Each row is a point on a landscape with many peaks, with its height.
A climber steps from a point to the highest of its 2 nearest points, and stops where none of them is higher. Distance is the straight distance between rows; heights are no part of it.
sevus: 4, -8, -25, -4, -1, -9, 18, -39, -37, -23, 10, -39, 18, 20, 39, 23, -39, -12, -3, 46, -21, 19, 1, -25, 60, -7, -63, -48, -52  (h 230)
meno: 76, 6, 64, -48, -67, -6, -48, 66, 19, -38, 50, 43, -22, -22, 6, 51, 7, 19, 31, -27, -1, 21, 37, -40, -11, -29, 16, -4, -36  (h 383)
ravuk: 38, -48, -41, -14, -22, -21, -16, -9, -48, -49, -38, -23, -24, 26, 35, -11, -13, 15, 34, -2, -45, 23, 7, -26, 46, -40, -43, -8, -69  (h 262)
fata: -19, 21, 9, 57, -3, 60, -5, -62, 51, -19, 62, 40, 8, -10, -19, -55, -19, -27, -29, 43, 28, -13, 28, -52, -20, -9, 32, -28, 24  (h 648)
geku: -1, -25, 36, -4, -14, -13, 37, -38, -36, 30, 56, -39, -12, 19, -32, -8, 24, 5, -8, -38, -31, -19, 46, -29, 63, -33, 37, 17, 13  (h 200)
mut: -2, 58, 41, 56, 90, -21, 32, 17, -24, 62, -38, 25, 5, 28, 5, 15, -72, -8, -16, -10, 8, -18, -22, -49, -3, 13, -22, -61, -35  (h 329)
romi: 6, -87, -44, 32, -70, -1, -35, -45, 1, -20, 19, 70, -29, -25, 34, -83, 29, -4, -22, 3, 18, -23, -6, -36, -37, -17, -44, -13, 36  (h 604)
Saza: 8, -26, 25, -5, 36, 35, 24, 15, 30, 64, 11, 14, -27, 65, 24, -49, 79, 13, 18, 23, 32, -69, -46, 34, -7, 45, 33, 32, 70  (h 399)
tun: 36, 11, 40, -18, 1, -58, 35, 25, -28, -14, 19, -4, 0, 27, -23, 74, -40, -22, 4, 14, -1, 12, -12, -9, 86, -7, -65, -78, -29  (h 254)
bop: 56, -7, 35, -52, -89, -8, -37, 56, 27, -57, 62, 21, -49, -38, 18, 16, 41, 27, 34, -8, 11, 14, 21, -11, -37, -24, 21, -6, -12  (h 397)
Fifu: -15, 69, 27, 26, 34, -36, -23, 64, 12, -11, -88, 42, -50, -35, 9, -45, -44, -6, 24, -3, 19, 21, -34, -21, -55, 8, 12, -20, -38  (h 106)
mupud: -10, 38, 20, 55, 29, 24, -4, -7, 34, 1, 38, 23, 20, 18, -45, -3, -8, -10, 4, 13, 5, -30, 28, -35, -18, -24, 53, -25, 19  (h 542)
Bav: -9, 10, 35, 9, 64, 46, 42, -5, 15, 52, 40, -1, 65, 55, -1, 40, -22, 15, -11, 1, -16, -44, 2, 19, 25, 2, 7, -29, 8  (h 404)
Mupa: -8, -23, 24, -20, -88, -37, -50, 2, -3, -21, 42, -4, -65, -50, -23, -17, 57, 14, 16, -39, 3, 16, 3, -15, 7, -6, 20, 11, 42  (h 441)
Dala: 26, -55, -46, 0, 7, -19, -33, 24, 30, -30, -36, 6, -67, 14, 28, -31, 27, 7, 33, -21, 22, -2, -32, 18, -31, 24, -27, 1, 9  (h 84)
fuzog: 20, -71, -44, 30, -21, 8, -9, -73, -20, -25, -16, 21, -2, 27, 48, -72, -22, -3, -23, 39, -10, -17, 18, -65, 12, -15, -55, -12, -25  (h 593)
mav: -12, -51, -31, 8, -32, 36, 8, -15, -17, 38, 64, 19, -33, -30, 37, -37, 37, -32, -59, 4, 24, -30, -19, -16, 9, -32, 11, 51, 62  (h 464)
mevi: -10, 25, -1, 4, -35, 34, -14, -7, 48, -50, 52, -8, -10, -45, -3, -19, 14, -5, 4, 39, 26, -7, 40, -9, -44, -20, 39, -21, 16  (h 557)
Gana: 35, 76, 56, 13, 19, -33, -1, 38, 2, -20, 26, 28, -2, -12, 16, 61, -60, -14, -3, 12, -2, -12, 36, -67, -24, -45, 2, -77, -38  (h 316)
lika: 91, -47, 8, 1, -10, -37, -33, 39, 11, -18, -33, 47, -22, 43, 57, 26, -1, 10, 11, -35, 7, -9, 0, -7, 7, -7, -69, -38, -59  (h 225)
bapi: -1, 1, 40, -53, 42, -34, 27, 55, -33, 14, -68, -8, 4, 20, -8, 36, 2, 45, 24, -34, -51, -25, -2, 58, 25, -7, 20, 44, 6  (h 273)
zeg: -14, 23, -12, 26, -15, 43, -19, -41, 44, -38, 44, 21, 10, -19, 5, -27, -5, -16, -17, 29, 30, 10, 32, -36, -42, 3, 5, -38, 7  (h 596)
dobep: 20, -51, -13, -36, -40, -36, -9, 2, -11, -5, 6, -33, -75, -15, 6, -5, 44, 13, 22, -33, -8, 2, 0, 23, 23, 3, -2, 40, 27  (h 73)
rom: -6, 56, 28, -25, -11, -2, -2, 2, 17, -16, 25, -21, 37, -22, -47, 51, -20, -1, 5, -16, -7, 35, 44, 5, -2, -18, 31, -19, -20  (h 330)
Para: 33, -45, -17, -16, 26, 40, 7, -6, 28, 33, 29, 11, -36, 58, 57, -37, 48, 19, 25, 15, 14, -50, -12, -2, -10, 4, -5, 41, 10  (h 382)
sim: -48, 43, -4, 13, -16, -8, -23, -4, 17, -47, -26, -26, 12, -51, -46, -5, 19, -23, 12, 49, -17, -7, 27, 19, -43, 11, 37, 0, 44  (h 365)
Ser: -14, -13, -3, 5, 36, 58, 25, -37, 47, 11, -21, -1, 16, 57, 25, -78, -43, 9, -5, 43, 43, 8, -33, 5, 8, 54, -5, 36, 17  (h 462)
Bokis: 22, -87, -41, 35, -48, 0, -26, -55, 5, -39, -28, 45, -13, -1, 36, -101, 3, 11, -18, 9, 10, -9, 9, -54, -3, -4, -49, -27, 6  (h 658)
Rez: -9, -34, -15, 20, -70, 19, -24, -9, 7, 1, 76, 25, -55, -52, 3, -33, 76, -3, 0, 8, 10, -29, -15, -15, -25, -14, 23, 5, 52  (h 670)
Gilab: -52, -18, -42, -50, -9, 8, 43, -33, -30, 10, -17, -29, 19, -39, 22, -17, 15, -1, -39, 19, -12, 7, -7, 44, -5, 12, -9, 80, 41  (h 626)
bepa: 32, 25, 17, 27, 77, -38, 32, 39, -63, 24, -38, -8, 6, 38, 14, 40, -64, -1, 1, -9, -15, -9, -25, -28, 26, -19, -25, -40, -46  (h 289)
des: 39, -37, -38, -11, 6, -15, -24, -2, -24, -45, -40, -5, -3, 48, 55, -2, -31, 13, 12, 21, -24, 31, -12, -3, 32, -12, -69, -52, -95  (h 278)
Nofom: 59, 19, 55, 0, -24, -16, -18, 44, 22, -25, 56, 35, -8, -3, -5, 64, -5, 7, 21, -24, 3, -2, 34, -37, -5, -40, 19, -22, -21  (h 367)
pumit: -29, 31, -24, 32, 20, 8, 1, 22, -11, -39, -74, -25, 46, -20, -63, 19, -8, -19, -10, 4, -11, 69, 3, 53, -21, 16, 5, 0, -51  (h 323)
latut: -6, -25, 6, 2, 3, 28, 48, -48, -33, 51, 78, -33, 18, 27, 14, 1, 28, -1, -18, -5, -27, -47, 24, -23, 52, -33, 9, 18, 8  (h 173)
Baf: 4, -11, 23, 12, 11, -38, 14, -7, -36, 13, 10, -37, -17, 22, -52, 16, 8, 11, 16, -43, -34, -12, 45, -19, 56, -19, 28, 5, 9  (h 223)
Zoze: -66, 1, -23, -30, -54, 10, 11, -7, -3, 24, 48, 10, 22, -55, -9, -5, 37, -30, -63, 1, 18, 19, -11, 35, -14, 7, 26, 53, 87  (h 623)
zozu: 18, -74, -35, -6, -35, 38, 9, -22, -16, 25, 51, 29, -47, 6, 71, -61, 62, -5, -33, 22, 28, -50, -23, -25, -7, -21, -18, 44, 38  (h 427)
luk: -2, -37, -12, -13, 16, 9, 28, -13, 11, 34, 18, -16, -14, 8, 6, -22, 42, 9, 12, 4, -10, -55, -8, 44, -5, 4, 9, 40, 42  (h 442)
tef: 8, -22, -1, 1, 34, 31, 1, 14, 39, 45, 20, 14, -19, 34, -7, -25, 53, 10, 17, -6, 24, -41, -29, 39, -23, 34, 24, 25, 43  (h 418)
Kose: 38, 33, 49, 1, 19, -51, 22, 33, -47, 7, -8, -17, 4, 22, -20, 85, -58, -19, -6, -30, -8, 26, -8, -19, 59, -18, -31, -56, -28  (h 265)
fuma: 6, 17, -9, -45, 37, 3, 3, 17, -45, 16, -34, -45, 37, 36, 23, 33, -21, 51, 73, 8, -44, 9, -9, 4, 25, -30, -1, 18, -53  (h 321)
kup: -1, -5, -42, -4, 41, 2, -15, 15, -14, -27, -74, -37, 5, -5, -3, -24, -10, 2, 8, 13, -12, 41, -30, 61, -19, 24, -21, 23, -47  (h 161)
doro: -14, -45, -16, 23, -44, 31, 9, -50, -12, 23, 85, 23, -3, -30, 11, -13, 19, -27, -50, -14, 12, -9, 14, -29, 19, -35, -2, 15, 25  (h 514)
Ven: 2, 25, -15, 7, 62, 22, 18, 25, -31, -8, -65, -47, 53, 33, -1, 21, -41, -18, -3, 37, -18, 34, -16, 44, 2, 15, -21, -5, -78  (h 179)
bolak: -57, 63, 16, 30, 33, 19, -15, 18, 46, -20, -84, 7, 32, 7, -51, -54, -31, -14, 2, 50, 28, 8, -16, 9, -33, 39, 47, 7, 39  (h 386)
Lada: 9, -50, -2, 21, -56, 0, -4, -22, -18, 23, 54, 0, -63, -28, 3, -18, 103, -11, 10, -26, -1, -36, -17, -9, 11, -12, 23, 36, 60  (h 598)
Gir: 8, -31, -49, 10, 0, 27, 6, -59, -1, -8, -13, 12, -2, 52, 68, -71, -22, 1, 11, 67, -3, -22, -1, -77, 13, -5, -39, 20, -18  (h 536)
reb: -27, -50, -7, 14, -57, -49, -23, -33, -37, -16, -3, -38, -45, -37, -28, -31, 23, 0, 10, -40, -19, 10, 21, -31, 34, -9, 7, 21, 41  (h 50)
Lofu: -3, 38, 46, 36, 94, -7, 39, 32, 6, 72, -43, 34, 10, 28, 0, 18, -49, 13, -13, -30, 9, -36, -7, -12, -16, 4, 17, -21, -3  (h 352)
zimif: -17, -25, 4, -4, -72, -26, -27, 4, -11, 42, 51, -10, -52, -30, -4, -11, 85, -19, 10, -13, -20, -37, -45, 23, 1, 12, 50, 43, 90  (h 530)
Kuvi: -29, -31, 10, -53, -23, 18, 41, -34, -41, 62, 64, -36, 21, 6, 24, -8, 14, 11, -32, -4, -30, -18, 27, -18, 53, -24, 19, 65, 15  (h 162)
fiv: -9, 3, -13, -52, 29, -2, 8, 1, -36, 23, -35, -36, 30, 20, 19, 12, 23, 63, 85, 11, -36, -26, -1, -7, 22, -24, 18, 50, -12  (h 350)
gepud: 52, 25, 53, 20, -5, -47, -14, 20, -31, -17, 20, 6, 4, 11, -43, 60, -38, -10, 7, -37, -11, 20, 24, -56, 46, -34, -3, -56, -25  (h 285)
meder: -39, -5, 24, -48, -39, 8, 38, -29, -18, 57, 65, -31, 24, -7, -27, -1, 9, 7, -46, -39, -20, 3, 30, 4, 47, 0, 30, 41, 16  (h 184)
sug: -57, 36, -31, 15, -32, -7, -33, 6, 1, -56, -81, -37, 22, -42, -48, -5, 36, -23, 6, 57, -29, 4, -15, 28, -60, 39, 35, -4, 37  (h 340)
sobam: 59, -40, -1, -52, -34, -38, -6, 6, -39, -31, 6, -38, -27, 26, 31, 21, -17, 29, 22, -22, -24, 32, 14, -25, 61, -7, -39, -6, -75  (h 244)
kig: 20, -2, -22, 14, 42, 15, -28, 27, 27, -22, -64, 31, -20, 27, 24, -40, -43, 5, 12, 0, 38, 33, -31, 9, -18, 33, -25, -15, -44  (h 94)
sodi: -32, 39, -3, -21, -11, -5, 19, 9, 17, -7, -15, -9, 51, -17, -66, 38, 7, 10, -6, -18, -21, 38, 29, 39, 5, 10, 20, 9, 1  (h 313)
gib: 66, -24, -22, -10, 24, -11, -14, 35, 35, -6, -23, 39, -29, 40, 55, 13, -13, 17, 25, -28, 37, -2, -15, 1, -12, 18, -45, -14, -47  (h 219)
mem: -57, 8, -20, 3, -22, 32, 44, -65, -6, 21, 32, -5, 49, -40, -29, 12, 7, -30, -68, -7, 5, 10, 22, 20, -6, 3, 0, 36, 28  (h 493)
nevor: 30, -39, -24, 2, 29, 6, -19, 7, 34, -28, -46, 22, -38, 41, 47, -59, -2, 12, 26, 4, 33, -3, -23, 7, -4, 37, -18, 5, -7  (h 89)
Gak: -3, 20, 36, 68, 19, 52, -9, -41, 44, 11, 51, 45, 12, 41, -23, -40, -16, -22, -5, 17, 23, -35, 23, -53, 1, -4, 29, -40, 16  (h 590)
Bok: -27, 11, 16, 8, 68, 55, 39, -40, 6, 27, -1, -27, 69, 63, 10, 1, -42, 21, -12, 43, -5, -43, -5, 9, 17, 18, 6, -4, 2  (h 440)
Lebo: -37, -33, 1, -85, -33, -7, 22, -1, -27, 45, 1, -36, -15, 11, 20, -5, 63, 25, 24, 8, -41, -63, -28, 39, 13, 1, 14, 65, 63  (h 433)
Febib: -12, 3, -22, 0, -55, 13, -2, -49, 17, -19, 44, 15, 33, -26, 29, 43, -24, -24, -25, 22, 12, 56, 16, 9, 19, 33, -85, -68, -38  (h 532)
misig: -60, 21, -23, -39, -65, -12, -9, -11, 23, 3, 48, 0, 5, -61, -9, 8, 59, -21, -18, 28, 4, 11, -33, 44, -58, 19, 32, 26, 87  (h 569)
mivu: -6, 33, 33, -12, -22, -6, -14, 28, 34, -38, 40, -16, -8, -42, -17, 10, 26, -1, 13, 22, -3, -23, 35, 10, -34, -30, 72, -1, 27  (h 518)
Fanak: 43, 6, 10, -4, 14, -26, -4, 19, -6, -4, -13, -6, 13, 13, -11, 62, -38, -3, 3, -36, -2, 29, -3, 9, 39, -5, -23, -31, -39  (h 252)
feva: -31, 18, -19, 19, 20, 43, 16, -34, 47, -9, -48, 6, 27, 19, -14, -61, -35, -9, -17, 38, 51, 33, -14, 15, -12, 59, -10, 18, 12  (h 435)
fubot: 24, -16, 2, 11, -1, -26, 0, -17, -12, -32, 11, -5, 11, 37, 6, 52, -34, -12, -4, 20, -10, 9, 6, -15, 65, -9, -69, -91, -38  (h 242)
Nipo: 22, -10, -25, -9, 48, -19, -20, 39, 8, -18, -80, -8, -23, -11, 1, 3, -10, 10, 17, -19, 4, 18, -30, 51, -11, 10, -17, 21, -14  (h 153)
Sibor: 16, 21, 22, -4, 78, 4, 18, 47, 45, 60, -37, 46, 2, 34, 38, 9, -50, 17, 4, -33, 41, 0, -29, 22, -28, 40, -3, -1, -12  (h 206)
serap: -7, -28, -18, 5, -71, 15, -32, -27, 12, -37, 66, 37, -23, -56, 13, -36, 37, 2, -7, -5, 14, 8, 9, -28, -32, -37, -5, -11, 30  (h 613)
Vopa: -57, -25, -51, -26, -37, 2, 15, -20, -24, 0, -20, -9, 21, -47, 5, -6, 27, -30, -65, 19, 20, 26, -24, 36, -16, 9, -8, 72, 76  (h 706)
dumuf: 10, 7, 10, 27, -1, -47, -49, 49, 13, -25, -40, 0, -41, -38, -18, 18, 12, 10, 44, -17, 8, -6, -12, 11, -37, -16, 16, -7, 17  (h 137)
semup: 18, 48, 42, 9, 11, -16, 0, 26, 25, -18, 33, 6, 12, -19, -17, 51, -22, 2, 7, -17, -3, 1, 36, -19, -10, -42, 44, -34, -10  (h 349)
Suv: -58, 46, 0, 0, -17, 44, 10, -34, 23, 14, 55, 14, 48, -45, -43, -16, 28, -20, -35, 35, -1, -14, 24, 18, -42, -5, 43, 10, 51  (h 424)
Sef: -25, -40, -4, -16, -22, -18, -1, -5, -7, 39, 10, -24, -33, 1, -4, -8, 71, 0, 13, -12, -39, -62, -31, 38, 0, 19, 34, 42, 78  (h 479)
Vezus: 30, 62, 41, 40, 60, -50, 37, 24, -58, 42, -31, 9, -9, 8, -9, 57, -71, -14, -12, -18, -13, -2, -41, -35, 10, -7, -45, -79, -51  (h 308)
Kema: 0, -19, -2, -51, -4, -4, 14, -13, -7, 20, 20, -32, -5, 2, -5, 10, 17, 21, 11, -34, -19, 10, 14, 41, 26, 10, 3, 46, -2  (h 214)
lezoz: 15, 5, 19, -72, 29, -20, 13, 51, -45, 8, -53, -37, 22, 29, -1, 33, -12, 46, 34, -15, -47, 8, 5, 33, 29, -23, 14, 42, -43  (h 296)
zigol: 8, 3, -46, -2, 37, 21, -6, 11, -33, -35, -56, -41, 17, 15, 25, -4, -32, -16, 11, 27, -11, 49, -15, 33, -1, 13, -46, -7, -94  (h 170)
rep: 4, 16, 7, 29, 35, -24, -22, 27, 23, -3, -12, 15, -13, 0, -30, 15, 8, 4, 23, -20, 3, -16, 5, 8, -12, -20, 32, 1, 19  (h 129)
muz: 1, 31, 16, -24, 79, 17, 26, 40, 24, 40, -60, 24, 35, 25, 3, 14, -31, 30, -16, -16, 17, -1, -22, 55, -30, 39, 0, 8, -16  (h 199)
vuz: -24, -8, -34, 12, -8, 6, 24, -62, -60, -29, -1, -58, 40, 1, -7, 3, -46, -23, -27, 37, -27, 34, 14, -18, 44, -4, -29, -24, -38  (h 247)
fabud: 1, 22, -4, 3, 17, -60, -46, 66, -2, -25, -88, -8, -28, -34, -22, 29, -5, -3, 28, -11, -14, 16, -47, 46, -26, 10, 12, 11, 11  (h 145)
nudov: -37, 7, -23, 19, -28, 5, 29, -56, -31, -7, -1, -38, 45, -25, -25, 14, -27, -20, -45, -1, -10, 56, 21, 0, 27, 16, -16, -5, -22  (h 269)
Moza: -13, -35, -30, 31, -63, 33, -13, -46, 4, -16, 54, 51, 1, -51, 22, -26, 2, -14, -49, -2, 21, 3, 10, -35, -10, -23, -31, -14, 21  (h 565)
Dilav: 55, 32, 4, -10, 50, -6, -8, 56, 46, 22, -18, 58, -18, 12, 45, 39, -47, 4, 10, -35, 43, 8, -25, 4, -28, 34, -30, -18, -38  (h 213)
luku: 22, -70, -34, -13, -42, -28, -27, -2, 6, -22, 6, -8, -75, -6, 35, -16, 55, 16, 34, -13, 14, -8, -37, 26, -22, 18, -22, 17, 40  (h 79)
tob: -54, 37, -19, 23, 27, 35, 7, -18, 38, -8, -68, -1, 47, -7, -51, -47, -4, -19, -18, 58, 24, 34, -13, 26, -41, 69, 15, 9, 20  (h 412)
Sada: 23, 42, 30, 21, 1, -6, -16, 36, 15, -54, 4, 22, -3, -27, 13, 23, -36, 2, 8, 5, 18, -13, 52, -49, -41, -46, 24, -55, -25  (h 331)
fova: -26, 25, -12, 8, -20, 60, 22, -32, 27, 49, 97, 21, 28, -45, -31, -6, 33, -18, -43, 9, 8, -17, -5, 5, -14, -6, 41, 10, 35  (h 456)
Giki: 34, 29, -13, 13, 11, -22, -24, 49, -26, -35, -40, 2, 7, -8, -9, 52, -53, -23, 2, -18, 4, 90, -22, 26, 4, -3, -47, -36, -91  (h 298)
lete: -26, 63, 39, 22, 49, -38, -22, 57, 11, 15, -79, 35, -37, -25, -5, -24, -27, -5, 25, 5, 24, -19, -23, -24, -49, 3, 40, -6, 17  (h 113)
perop: -43, -6, 2, -3, 38, 72, 50, -50, -1, 40, 14, -20, 58, 38, 1, -32, -25, 21, -19, 53, -6, -54, 10, 13, -13, 14, 4, 46, 30  (h 489)
gub: 35, -20, 29, -5, 56, 48, 23, 14, 12, 60, 9, 3, -15, 81, 45, -43, 73, 14, 18, 16, 35, -78, 1, -3, -1, 16, 11, 41, 28  (h 376)
ges: -42, 42, -13, 13, -8, 22, 6, -15, 35, -28, 13, -14, 51, -32, -41, 6, 10, -10, -1, 29, -4, -9, 41, 5, -50, -3, 54, -6, 36  (h 392)
dazok: -2, -12, 7, -24, -20, 24, 19, -24, 20, 38, 70, -6, 15, 0, -7, 21, 14, 2, -19, -31, -12, 6, 7, 26, 20, 5, 6, 18, 5  (h 201)
petil: -77, 18, -4, -29, -60, 1, 15, -34, -13, 22, 29, -1, 39, -55, -40, 3, 28, -31, -68, -18, 5, 33, 26, 9, 6, 5, 25, 52, 46  (h 556)
budin: -23, 24, -9, -25, -32, -16, -31, 14, 41, -29, 26, -8, -11, -46, -18, 11, 41, 6, 11, 23, 0, -1, -17, 41, -44, 7, 41, 9, 50  (h 531)
fupam: 6, 38, -16, 48, 26, 2, -26, 34, -15, -42, -57, 1, 21, -16, -35, 20, -34, -23, 2, -3, 7, 75, -5, 27, -21, 8, -22, -35, -77  (h 307)
tepo: 16, 31, 1, 41, 39, -12, -36, 49, 2, -19, -87, 55, -39, 0, 15, -34, -50, -7, 2, -19, 35, 39, -33, -7, -32, 2, -20, -29, -61  (h 99)
Logaz: 23, -57, -28, 12, -17, 22, -1, -33, 19, 17, 52, 18, -40, 15, 34, -46, 58, -2, -2, -5, 17, -27, -3, -10, -12, -2, -14, 14, 19  (h 403)
kuvu: 82, -50, 7, -15, -42, -48, -22, 19, -21, -32, -16, 13, -17, 36, 35, 39, -18, 11, 22, -21, -10, 29, -1, -12, 48, -11, -64, -41, -66  (h 233)
gumam: -7, 37, 21, 37, 59, -5, -17, 48, 46, 10, -31, 37, -24, -1, -6, -27, -13, -3, 25, 1, 33, -32, 1, -22, -35, -3, 49, -13, 35  (h 120)
Zase: 19, -74, -2, -21, -50, -36, -7, -22, -38, -11, 12, -33, -62, -8, 21, -20, 47, 14, 3, -48, -16, 4, 28, -27, 45, -19, -7, 39, 16  (h 64)
doget: 37, 55, 54, 45, 4, -61, 5, 39, -25, -16, 15, 26, 5, 8, -21, 67, -47, -24, 4, -21, 6, -12, 6, -79, 8, -47, -18, -96, -19  (h 302)
Kaz: 45, -11, -26, 9, 7, -8, -30, 24, -10, -31, -36, 18, 1, 24, 27, 41, -52, 1, 5, -3, -2, 35, -18, 24, 18, 8, -67, -51, -82  (h 288)
vaman: -42, -7, -27, -11, 21, 42, 51, -45, -22, 19, -10, -30, 41, -12, 3, -24, -8, 3, -27, 34, -17, -19, 4, 29, -3, 10, 2, 49, 22  (h 551)
zoso: 30, -5, 13, -35, -42, -28, -20, -4, -2, -18, 24, -13, -3, -3, -28, 42, -25, 8, -1, -41, -1, 59, 17, 1, 37, 16, -18, -8, -43  (h 240)
gal: -12, 27, -22, 19, -35, 41, -13, -44, 48, -26, 56, 27, 32, -22, 1, 13, -27, -25, -22, 21, 24, 31, 24, -15, -20, 14, -39, -63, -21  (h 562)
Fofa: -54, 16, -12, -24, -31, -2, 31, -23, -22, 0, -20, -34, 53, -33, -63, 11, 7, -5, -33, -18, -21, 60, 42, 20, 19, 25, 7, 25, -13  (h 293)
Lud: 1, -27, -23, 4, 8, 55, 11, -53, 36, 8, 1, 17, 4, 50, 49, -75, -29, -5, -7, 35, 30, -13, -16, -30, 2, 27, -39, 21, -8  (h 492)
Muvug: -32, -17, -16, -74, -5, -15, 4, -13, -37, 31, -25, -39, 4, -6, 22, -8, 49, 46, 73, 7, -43, -43, -9, 11, 17, -19, 14, 76, 21  (h 387)
Buzak: 40, 5, 26, 31, 24, -43, 15, 27, -26, 11, -17, -9, -14, 30, -35, 34, -5, 9, 16, -61, -21, -1, 17, -26, 39, -35, 21, -8, -13  (h 243)
mati: -19, -31, 3, -2, -81, -46, -48, -18, -14, -7, 18, -30, -51, -38, -12, -5, 58, -20, 22, -30, -15, -22, -28, 1, 0, 11, 32, 18, 80  (h 480)
Pezu: -19, 23, 16, 42, 7, 48, 14, -44, 30, 41, 80, 13, 29, 1, -42, -14, 12, -10, -20, 16, -11, -44, 15, -6, -6, -12, 45, -6, 25  (h 494)
Logoz: 44, -4, 25, 19, 60, -35, 23, 18, -35, 15, -5, -17, 4, 56, 17, 51, -16, 14, 25, -24, -15, -25, 8, -30, 46, -24, -15, -14, -28  (h 266)
Ruluf: -45, 34, -30, 29, 13, -5, -17, 21, -1, -40, -77, -17, 30, -48, -62, -11, 15, -18, 14, 29, -17, 37, -15, 43, -35, 22, 11, 6, -2  (h 342)
gof: -51, 64, -1, 29, 36, 6, -34, 42, 19, -36, -94, 1, 19, -25, -49, -19, -3, -25, 3, 42, -5, 5, -9, 23, -56, 31, 47, -3, 13  (h 363)
liki: -13, 34, -2, 0, 84, 29, 26, 25, 0, 16, -70, -3, 54, 34, 13, 6, -49, 12, -20, 18, 7, 22, -23, 47, -12, 35, -21, -18, -57  (h 189)
Tam: 11, 0, 26, -31, -58, -7, -37, 22, 21, -22, 63, 3, -39, -41, -23, 18, 27, 25, 21, -28, 14, 25, 25, -9, -11, -13, 33, 10, 7  (h 415)
Guri: 8, -25, -2, -71, -48, -12, -4, -20, -21, 10, 25, -34, -13, -16, 10, 13, -5, 17, -22, -47, -1, 56, 16, 12, 29, 20, -25, 39, -29  (h 228)
kep: 16, 22, 50, 24, 90, 7, 48, 28, -2, 72, 3, 10, 36, 62, 2, 50, -24, 11, -4, -21, -4, -69, -3, -4, 4, -3, 11, -26, 7  (h 377)

For each start below, name the point where the climber stops.
gof => Bokis
Para => Rez
sug => fata
Kuvi => Kose
bepa => Vopa

Call two points neighbours if one is among the 2 nearest of the other. Go from one point of each pair to the other, from neighbour to neighbour, staying as high as possible. Name the lowest point that can't be avoided.
Zoze / zimif => sug
fata / Zoze => mivu
Rez / Bokis => Moza
